Each scene shows the same named points in several views. A view is turned or mirrored, and shifted as a whole, has a little noise and may leave points out.

Scene 1
View 1
Vesi: [ 22 -48  28 -12 -30 -21  15   4  29  -4 -14 -12  -6 -25  25   7  -4   5
 -10  -2  14  12  13  22  -8  15  15  28  27  24]
bemeb: [ 11 -23  17 -10 -24 -13  19  13  25 -26   0 -19 -13  -2  23   4  -7 -18
 -15  23   9  -3  -7   1  13   4  12   7  17 -11]
vupeb: [ 11   6  16  -6 -19  -5  18  19  16 -27   9 -17 -16   2  17  11  -4 -11
  -4  28   7  -9 -13 -12  24  13   7  -1  -2 -28]
Diz: [ 23 -19  21 -15 -20 -13  27 -10  26   1   0  -1 -21 -18  21  18   2   1
  -1   0   1  -8 -13  16  -2  11  11  21  27  11]
disod: [ 12 -56  11 -17 -28 -18  20   0  36 -16  -7 -16 -17  -5  28   3 -11 -25
 -24  16   1   0 -13  20  -3 -11  23  19  44   8]
rifu: [ 30  -6  26 -13 -18  -9  29 -18  22  11   3   7 -22 -29  19  26   6  17
  14 -13   5 -11  -7  17  -5  23   7  24  19  15]
vof: [  7 -27  18  -6 -28 -12  11  32  25 -41  -3 -31  -7   7  20  -7 -12 -22
 -23  36  13   8   3  -6  19   7  11   3   7 -19]
maz: [ 20 -21  24 -11 -24 -15  19   4  23 -12  -4 -10 -11 -17  20  10   1   6
  -3   5  11   2   1   8   3  17  10  16  15   3]
koral: [ 14 -22  29  -7 -23 -15  13  18  23 -20  -7 -19  -7 -14  21   5  -5   1
  -6  14  18   8  10   3   9  21   3  11   4  -1]
sas: [ 13 -37  18 -14 -30 -16  14  10  31 -17  -8 -17 -13  -7  23   1  -8 -11
 -19  15   9   6   1  10   3   5  14  16  23   2]
pel: [ 15 -41  29 -12 -32 -20  13  14  29 -16 -12 -18  -4 -14  26   1  -5  -3
 -15  11  18  13  14  14   0  11  10  19  21  11]
leva: [  5   2  12  -5 -22  -6  18  24  17 -40   8 -24 -16  13  14   2  -6 -21
 -13  40   5  -9 -15 -18  27   7   8  -6  -1 -36]
Kibas: [ 24  16  28 -11 -14  -5  27  -2  10   0   8   4 -19 -23  16  26   9  20
  19  -6   9 -12 -10  -1   9  31  -1  11   0  -2]
koba: [  7  -9  29   0 -27 -12   3  44  16 -47  -6 -34  -1   4  19  -9  -7  -6
 -15  39  23  15  19 -17  27  22  -1  -2 -11 -26]
relin: [  7 -40  15 -11 -31 -17  14  19  30 -33  -6 -28  -9   2  27  -5 -12 -22
 -26  30   9   4   0   4   9   0  17   9  21  -9]
ral: [ 17  17  41   1 -22  -7   6  38   3 -33  -1 -19   1  -9  11   4   3  16
   7  22  27  12  20 -21  27  46 -10  -3 -32 -21]
mugi: [ 22  -6  36  -5 -23 -15  15  14  14 -12  -5 -10  -5 -22  19  11   3  16
   6   3  21  11  16   3   8  34   2  13  -3   3]
tovob: [  9 -34  -6 -19 -21 -10  32 -13  38 -17   8 -13 -31   9  23  10 -13 -41
 -25  26 -16 -24 -43   8   6 -26  28  11  45 -14]
mobo: [ 37  31  29 -11  -7  -1  37 -23   5  26  11  22 -25 -40  12  43  18  36
  37 -28   3 -17 -13   9  -1  40  -4  21  -1  10]
rim: [ 18 -57  21 -17 -31 -21  17   1  36  -9 -10 -17 -13 -14  28   3 -10 -14
 -21   5   6   7  -1  25  -7   1  21  25  39  17]
pego: [  8 -49  20  -9 -31 -20   9  28  32 -36 -11 -32  -5   0  27 -10 -15 -21
 -30  29  13  16   9   7   9   1  15  10  23  -4]
View 2
ral: [ 13  10  12 -44 -11 -25   2 -29  37 -39  -8  21 -34 -26 -12 -27 -24 -19
 -15  31  33 -17  20  -3   0  36  -5  32 -14 -33]
rim: [  2 -21 -20 -28  51   7   4  22  19 -22 -17 -23  16  -7  -3  19 -11 -10
  -2  -4  -8  16  -4  -7  -9 -12  -4  -9 -21  -4]
vupeb: [  3   4  -9 -18 -13 -23  15   4  33 -24 -23  -4 -24 -22  -5 -20 -17  -1
 -15  16  38  11  15   8   3  12  -1  14 -21  -6]
disod: [ -2 -19 -27 -22  41   2  11  34  24 -18 -20 -25  11 -10   0  13 -12  -3
 -12  -8   0  25  -6  -3  -7 -10  -2 -14 -26   5]
koba: [  5  -7  -5 -55  11 -23  10   6  53 -34 -16  12 -26 -33  -3 -35 -32  -8
 -32  12  27   0  20 -10   1  44  -8   9 -32 -23]
Vesi: [  6 -15 -14 -31  46   7  -4   3  12 -27  -7 -16  11  -7  -7  19 -13 -21
   3   5  -8   2  -6 -12 -14  -6  -3   6 -10 -13]
koral: [  6  -5  -8 -34  20  -9   5  -3  28 -29 -13  -1 -10 -19  -6  -4 -16 -14
 -11  12  13   0   7  -7  -6  14  -4  10 -16 -18]
leva: [  2   1 -16 -21 -11 -28  22  18  45 -23 -27  -3 -25 -28   2 -29 -24   6
 -27  10  41  17  19   9   7  21  -3   6 -31  -4]
vof: [ -2 -13 -17 -40  18 -16  14  21  47 -25 -22  -1 -15 -28   2 -24 -27  -2
 -29   2  22  13  13  -4   0  24  -6  -4 -32  -9]
Diz: [  4  -4 -12  -3  12  -2   5   2   6 -22 -15 -22   4  -5  -7  19  -3 -11
   7  12  10  11  -2   4  -7 -19  -1  12 -10  -7]
pego: [  1 -24 -22 -48  41  -4   8  27  40 -28 -19  -5  -1 -22   0 -11 -29  -7
 -24  -5   4  13   8 -10  -5  18  -8 -11 -30  -8]
tovob: [ -9 -12 -36  10  10 -10  23  47  24  -7 -36 -34   7 -10   8   5  -6  14
 -11  -8  22  42   1  15   3 -24   2 -16 -31  22]
mugi: [ 10   0   1 -32  13 -10  -2 -20  18 -34  -5   1 -10 -15 -12   3 -13 -23
   1  21  15 -10   7  -6  -9  12  -4  27  -3 -25]
maz: [  5  -4  -8 -21  20  -7   2  -3  18 -27 -12  -9  -3 -12  -6   7 -11 -17
  -1  14  11   6   2  -1  -8  -1  -3  15 -12 -12]
sas: [  1 -12 -18 -28  33  -3   6  14  28 -22 -18 -16   2 -16  -2   2 -16  -8
 -11   3   6  12   4  -5  -6   2  -4  -2 -21  -7]
relin: [  1 -18 -20 -36  28  -9  13  27  38 -25 -24 -11  -4 -21   1 -11 -22   0
 -22   0  11  17   7  -4  -1  11  -4  -7 -30  -2]
Kibas: [  6  14  -2   3 -19 -19   6 -17   9 -25 -15 -12 -15  -9  -9   3  -3 -11
   7  27  34   5   5  13  -3 -10   2  30  -6 -11]
pel: [  4 -16 -11 -37  44   3   1   6  23 -27 -11  -9   6 -12  -4   7 -18 -14
  -6   2  -1   4  -1 -12  -9   5  -6   4 -16 -13]
rifu: [  5   6  -6   3   1  -9   2 -12   5 -23 -13 -18   0  -3 -10  19   0 -15
  14  23  20   5  -1   8  -6 -18   2  26  -5 -11]
View 3
disod: [ -6   6   0 -21   2 -12  37  19  14  -2 -10  12  -7 -15   0   9  -2  25
   0  23   0  -6  33 -23   7  26   0   1  -7  12]
koral: [-19  19 -10   3  -8  12  15  -8 -12  10 -28   7  -5 -20  -8   6 -11  16
  13   6  11   3  15  11  13  19   2   6   5  -8]
vupeb: [-36  37 -11  -3   8  10  -8  -4 -15   3  -9  13  -3 -45   0  17 -10  24
   0  16   6  14  -7  14   9   8   1  -6  14 -12]
Diz: [ -9   8   6 -21  -8 -11  21   1 -23 -10 -11  -7  11 -19  12   4  -8  15
   8  -3   6  11  -1 -10  10  23   2   5 -15   9]
ral: [-42  42 -20  24 -10  35 -20 -28 -36  20 -36  11  -6 -40 -14   9 -20  12
  15  -4  20  14  -5  43  17   8   5   3  27 -29]
Kibas: [-25  23  -1 -13  -5  -5  -5 -12 -42  -6 -10  -8  17 -33  16   9 -15  12
   5  -8   8  22 -24  11  13  12   3  -1  -4  -3]
rim: [ -2   1   3 -19  -9  -8  41  12   9   0 -20   6  -6  -8  -3   3  -3  17
  10  12   3  -8  34 -18  11  27   0   8 -10  11]
pego: [-17  18 -11   2   2  13  26   9  20  13 -22  24 -21 -22 -19  13  -5  23
   6  28   6 -11  42  -3   9  20   1   3  12  -4]
mugi: [-20  19  -6   6 -18  17   6 -19 -31   9 -35  -3   3 -21  -5   1 -13   6
  20 -12  13  10   5  16  17  20   2   9   4 -10]
sas: [-14  14  -6  -8  -3   3  24   7   3   5 -20  12  -8 -21  -6   9  -7  22
   8  16   7  -4  26  -8  13  23   0   4   3   2]
maz: [ -8   9   1 -11 -12  -6  22   0 -17  -2 -17  -1   6 -17   3   2  -7  14
  10   1   6   9  10  -5  13  24   1   6 -10   5]
leva: [-41  42 -14  -4  19  10  -7   3  -2   7  -2  22 -10 -54  -2  26 -13  30
  -8  29   3  10  -1  15   7   6   3 -13  23 -14]
koba: [-37  41 -21  19   5  36  -2  -7   1  23 -27  28 -19 -39 -25  17 -14  25
   8  22  13  -2  18  26  13  10   3  -1  31 -24]
rifu: [ -6   6   6 -19 -19 -12  17 -11 -43  -9 -17 -19  21 -14  18  -4 -11   7
  13 -15   9  20 -11  -3  16  25   2   7 -18   7]
pel: [ -9   8  -6  -2 -11   6  29   2  -1   9 -30   8  -7 -11 -10   3  -6  14
  16   7   9  -5  32  -4  14  24   3   7  -1   2]
relin: [-20  21 -10  -4   6   7  21  12  14   8 -15  22 -16 -28 -11  15  -8  26
   0  27   5  -6  31  -3   7  18   1   0  11  -3]
bemeb: [-25  23  -5 -10   6   1  14   5  -1   3 -11  15  -8 -31  -3  15  -9  26
  -3  20   4   4  14  -1  10  17   1  -4   7  -2]
mobo: [-13  10   7 -19 -26 -15  -1 -28 -76 -15 -17 -34  37 -21  29  -7 -14  -1
  15 -40  11  37 -45   9  19  18   4   7 -26   0]
View 4
maz: [ -7  -6  -1 -17   1 -11 -10 -12   5   7   5   8   9  -3   5   9  15  -6
   1 -17   7 -11  18  -3   4 -14  -5 -12 -28  16]
vupeb: [-25 -17  21  -9   0   3   4 -12 -10  21  12  28 -15   7  22   0   7   4
  11 -18  19   9  15 -16  -2 -17 -15  11 -11  15]
sas: [ -7 -18  -3 -18  -6   1 -23  -5  -6  11  -5  14  10  -6   8   8   5  -6
  -1 -19  -4 -10  16 -16  -1 -24  -3 -21 -42  19]
koral: [-14  -8   5 -22   0 -14 -18 -13  -1   5  10  25   1  -2  14   4  17  -3
  -1 -20   5 -12  16  -7   1 -14  -9  -4 -38  20]
mobo: [  2  26  -4  12  27 -34  41 -24  33   3  23 -29  16   8 -20  14  33   6
   5 -11  36 -10  15  34  26   0  -7  11  19  -1]
leva: [-32 -31  24  -9  -5  14  -5  -5 -21  24   7  39 -21   6  31  -1  -2   5
  14 -19  15  12  11 -29  -9 -21 -14  12 -15  19]
pego: [-16 -29   4 -32 -13   5 -41  -2 -16  14  -3  34   1 -10  22   1   3  -9
  -2 -23  -9  -8  17 -27 -13 -26  -8 -23 -57  25]
Kibas: [-12   2   7   1  10 -11  21 -14   8  14  13   0   0  10  -1   9  16   4
   8 -12  24   2  15   4  11 -11 -10  11   7   7]
Vesi: [  3  -6 -16 -25  -1 -16 -27  -9   6   0  -4  -1  22 -13  -6   9  16 -11
  -9 -22  -5 -24  20  -1   6 -18   0 -31 -47  20]
ral: [-29   7  31 -28   8 -33 -10 -24   0   4  34  48 -25   7  38  -9  33   7
   3 -21  28  -1  18   4  -1   6 -27  32 -29  22]
bemeb: [-16 -26   9 -13  -5   8 -15  -4 -12  18   1  20  -1  -1  14   5   1  -3
   8 -18   4   0  13 -22  -4 -23  -9  -9 -26  18]
rifu: [  2   6 -11  -1  11 -18  11 -14  19   4   7 -17  20   2 -16  17  17  -3
  -2 -15  17 -11  18  12  14 -13  -2 -13  -6   7]
disod: [ -4 -32 -11 -14 -12  17 -26   4 -10  15 -15  -2  20 -10  -2  14  -8 -11
   1 -19 -12 -10  15 -25  -2 -36   6 -38 -41  19]
tovob: [-14 -55  -1   9 -14  47  -7  14 -23  32 -21   1   8  -3   2  17 -31  -6
  17 -15  -6   7   9 -45  -9 -48   4 -32 -14  11]
vof: [-25 -31  16 -25  -9  10 -27  -6 -21  16   4  42 -11  -2  28   1  -1  -3
   6 -22   1   1  13 -30 -12 -23 -11  -5 -41  24]
Diz: [  1  -7  -8  -5   5  -4   3  -7   8  12   2 -11  17  -3 -12  14   7  -5
   2 -15   8  -8  15  -1   8 -21   0 -19 -14  11]
koba: [-32 -15  30 -28  -2 -12 -22 -15 -15  11  19  55 -25   3  41  -8  19   4
   5 -21  18   5  16 -15  -9  -8 -23  22 -34  24]
relin: [-15 -33   6 -23 -13   9 -31  -1 -18  16  -2  27   1  -8  16   4  -1  -7
   1 -20  -2  -3  16 -28  -9 -27  -4 -20 -43  24]
rim: [  2 -20 -15 -19  -8   2 -29  -2  -2   7 -11   0  25 -14  -6  12   3 -16
  -6 -20 -12 -19  16 -14   2 -30   4 -40 -47  19]
pel: [ -4 -12  -8 -28  -4  -9 -32  -8   0   3   0  13  14 -10   4   8  16  -8
  -5 -20  -5 -17  20 -10  -1 -18  -4 -23 -48  20]
View 5
tovob: [ -5  15  22  17 -10   6 -27 -37   5  13 -14 -12 -16 -13   6 -38 -15 -32
  29  22  -9  34 -18  28 -31 -15   5 -35 -13  21]
mugi: [  2  13 -13 -16 -23  -6  17  -7  12  18 -10 -19  -1  -8   2  -2  12  29
 -20  -5   3 -18  18  17  -8 -10 -16  17  13 -10]
rifu: [ 26  25  -2  14  -6  11  -2 -13  -1  13 -16  -7 -12   0  -1   5   8  14
  -3  -6  24  -8  13   4  -6  -8   2  -4   8 -31]
sas: [ -6   7   8 -18 -30  -9  -5 -21   7  18   3 -26  -2 -15   6 -13  -3   0
   2   9  -8   7   5  23 -14   5  -3  -8  -7  13]
pego: [-17  -4  19 -34 -49 -27 -11 -29  10  20  14 -32   6 -26  12 -16  -8  -8
   1  14 -21  12   5  33 -18  16   0 -12 -18  32]
pel: [ -1   6   7 -23 -37 -12  -3 -20   4  15   7 -26   1 -19   6  -1   1   8
  -5   1  -3  -1  15  19 -10  15   0  -5  -7   4]
rim: [  7   6  19 -10 -36 -10 -17 -27   0  15  10 -24  -2 -20   7   2  -6  -5
   7   4   0   9   8  15 -11  20  13 -19 -17   6]
relin: [-19   2  10 -25 -33 -16  -5 -26  13  20   2 -27   1 -18  10 -28  -2  -4
   2  12 -18  12   2  32 -23   1  -8  -9  -6  27]
Vesi: [ 13   9   8 -16 -36  -9  -6 -20   1  11  10 -24   2 -19   8   9   2   7
  -5  -1   8  -4  19   9  -4  17  10  -6  -9  -6]
leva: [-30  11  -8 -13  -9  -6   9 -19  26  21 -22 -17  -5  -6   6 -49  -1   4
  -1  14 -26   7  -8  39 -33 -32 -31   4  10  30]
vupeb: [-19  17  -9 -10  -9  -3  10 -17  22  22 -24 -14  -6  -4   4 -41   5  10
  -5  10 -12   1   1  31 -27 -29 -27   6  15  15]
koral: [ -9   8  -5 -23 -28 -10   9 -13  13  18  -4 -22   1 -13   6 -13   5  15
 -10   2  -7  -4  14  21 -15  -4 -13   7   5   6]
ral: [-22  12 -30 -34 -18 -11  36   0  26  26 -21 -17   5  -2   4 -27  17  42
 -32  -4 -13 -23  18  31 -19 -27 -43  33  29   5]
disod: [  0   6  22  -7 -33  -9 -24 -31   4  13   5 -24  -4 -17   7 -10 -10 -14
  13  11  -6  17  -1  19 -16  12  11 -24 -18  13]
koba: [-34   0 -14 -44 -32 -22  22 -14  28  27  -9 -28   7 -14   8 -37   5  19
 -20   8 -29  -7   8  40 -27 -14 -36  19  13  29]
Kibas: [  6  27 -12  13   4  13   9 -13  12  15 -29  -5 -13   3   0 -19   9  16
  -7  -2  10  -8   7  12 -16 -31 -16   7  18 -17]
mobo: [ 37  37 -20  31  15  27  11  -2  -2  13 -34   3 -23   9  -8   8  17  30
 -12 -16  33 -22  18  -7  -2 -29  -9  13  26 -54]
bemeb: [-13  10   2 -11 -20  -8  -3 -23  15  18 -10 -20  -4 -11   6 -27  -2   0
   2   9 -12   7   0  29 -23 -10 -12  -5   0  18]
vof: [-27   2   1 -31 -32 -18   5 -23  19  21  -6 -25   3 -16  10 -35  -2   2
  -5  13 -24   7   2  37 -28  -9 -21   2   2  34]
Diz: [ 16  21   2  11 -12   7 -10 -21   2  11  -9 -11 -11  -7   1  -3   2   2
   5  -1  10   3   6  10 -11  -6   5  -9  -2 -13]
maz: [  3  13  -3  -9 -23  -5   2 -17   8  16  -6 -15  -4 -10   4  -7   4  10
  -5   1   2  -4  11  15 -11  -3  -6   0   5  -5]
View 6
leva: [-10 -20   7  -5  12  14  -2  10 -20  29  -6  -8  10  -1  18  14 -22 -17
 -31 -13  19 -10  22  33   4  -5 -28  25   2 -18]
rim: [-19   2  -5 -14  -2 -25 -29  19   6 -13 -12  24  28  -3  -2   0   5 -16
  21 -16  -1   1 -12  -8  -3   1  20  26  24  -1]
relin: [-12 -16   9 -12   4  -2 -20  22 -12   6  -6  10  25  -2  -1  10 -11 -20
  -7 -13  18   4   6   2  -3   5  -4  32  15  -9]
rifu: [-11  17 -33   5  -4 -34   1 -12  22  14 -25  11   3 -12  14 -17  10  -3
  12 -10 -27 -21 -15  38   2 -17  12  -1  19 -13]
Kibas: [-10   5 -24   6   3 -17  11 -13  12  31 -21  -3  -5 -10  23  -8  -1  -1
 -10  -9 -17 -25  -1  51   5 -18  -7   4  11 -18]
koral: [  2 -16  -6   0  -4 -11 -14  13   5  20 -15   5   3 -12   3  -2  -9 -16
   1  -7   4   3  -3  23   4   8  -1  14  23 -26]
ral: [ 18 -36 -10  19  -7   3   0  10   4  54 -21 -16 -22 -19   6  -3 -23 -17
 -16   3  13   8   6  57  15  17 -23   2  21 -51]
maz: [ -4  -3 -13  -2  -5 -18 -13   7   8  14 -20   8   5  -9   7  -3   0 -13
   5 -11  -5  -6  -6  25   2   1   5  11  18 -20]
Diz: [-19  13 -22  -4   1 -26  -8  -3  13   6 -18  14  11  -6  11  -6   6  -6
   8 -15 -17 -18 -11  23  -1 -16  10  12  15  -4]
mugi: [ 15 -16 -21  14 -12 -22  -8  10  18  34 -25   1 -16 -21  -2 -13  -5 -15
   9   1  -6   8 -12  42  11  15  -1   0  29 -40]
vof: [ -5 -27  12  -7   3   7 -19  23 -17  14  -4   1  17  -3   5  12 -21 -21
 -16 -13  23   6  12  12   3   8 -15  30  14 -18]
pel: [ -4 -12  -6  -7  -5 -19 -27  18   7   2 -14  18  14 -10  -6  -2   1 -19
  15  -7   5   8  -9   2   1   9  10  19  26 -18]
bemeb: [-14 -10   2  -6   7  -4 -12  11  -8  10 -10   4  19  -3   8   7 -12 -14
  -9 -15   9  -5   8  15   3  -4  -6  28  13  -9]
mobo: [ -8  28 -49  16  -2 -41  17 -30  36  34 -35   2 -18 -20  27 -25  13   9
   5  -5 -43 -33 -19  70   6 -27  10 -15  20 -21]
pego: [ -6 -24  11 -14   0  -2 -30  26 -15   1  -6  11  23  -2  -7   9 -12 -26
   0 -12  20  16   5  -5   1  12  -1  33  20 -15]
Vesi: [ -6  -1 -18  -5  -7 -33 -24  16  15  -3 -18  23  14 -12  -5  -7   7 -15
  26  -8  -6   7 -16   4   2   7  21  16  27 -12]
vupeb: [ -8 -16  -3   0   9   3   0   4 -11  30 -11  -7   5  -5  18   6 -18 -10
 -26 -11   9 -13  14  41   6  -6 -18  19   7 -20]
sas: [-11  -8  -2 -10  -2 -15 -21  17  -2   1 -12  13  19  -6   0   4  -3 -18
   4 -13   6   0  -4   7   0   2   5  27  18 -10]
tovob: [-44  14   6 -25  22  -9 -11   3 -18 -13  -2  18  42  11  21  11  -3  -6
 -12 -28   3 -31  12   1 -10 -30  -2  37  -1  23]

Which points are out of place in each view (at most two, in the order of its rows)? Write none if all are in place.
view 1 -> Kibas
view 2 -> rifu
view 3 -> maz
view 4 -> tovob, koba
view 5 -> pego
view 6 -> mugi
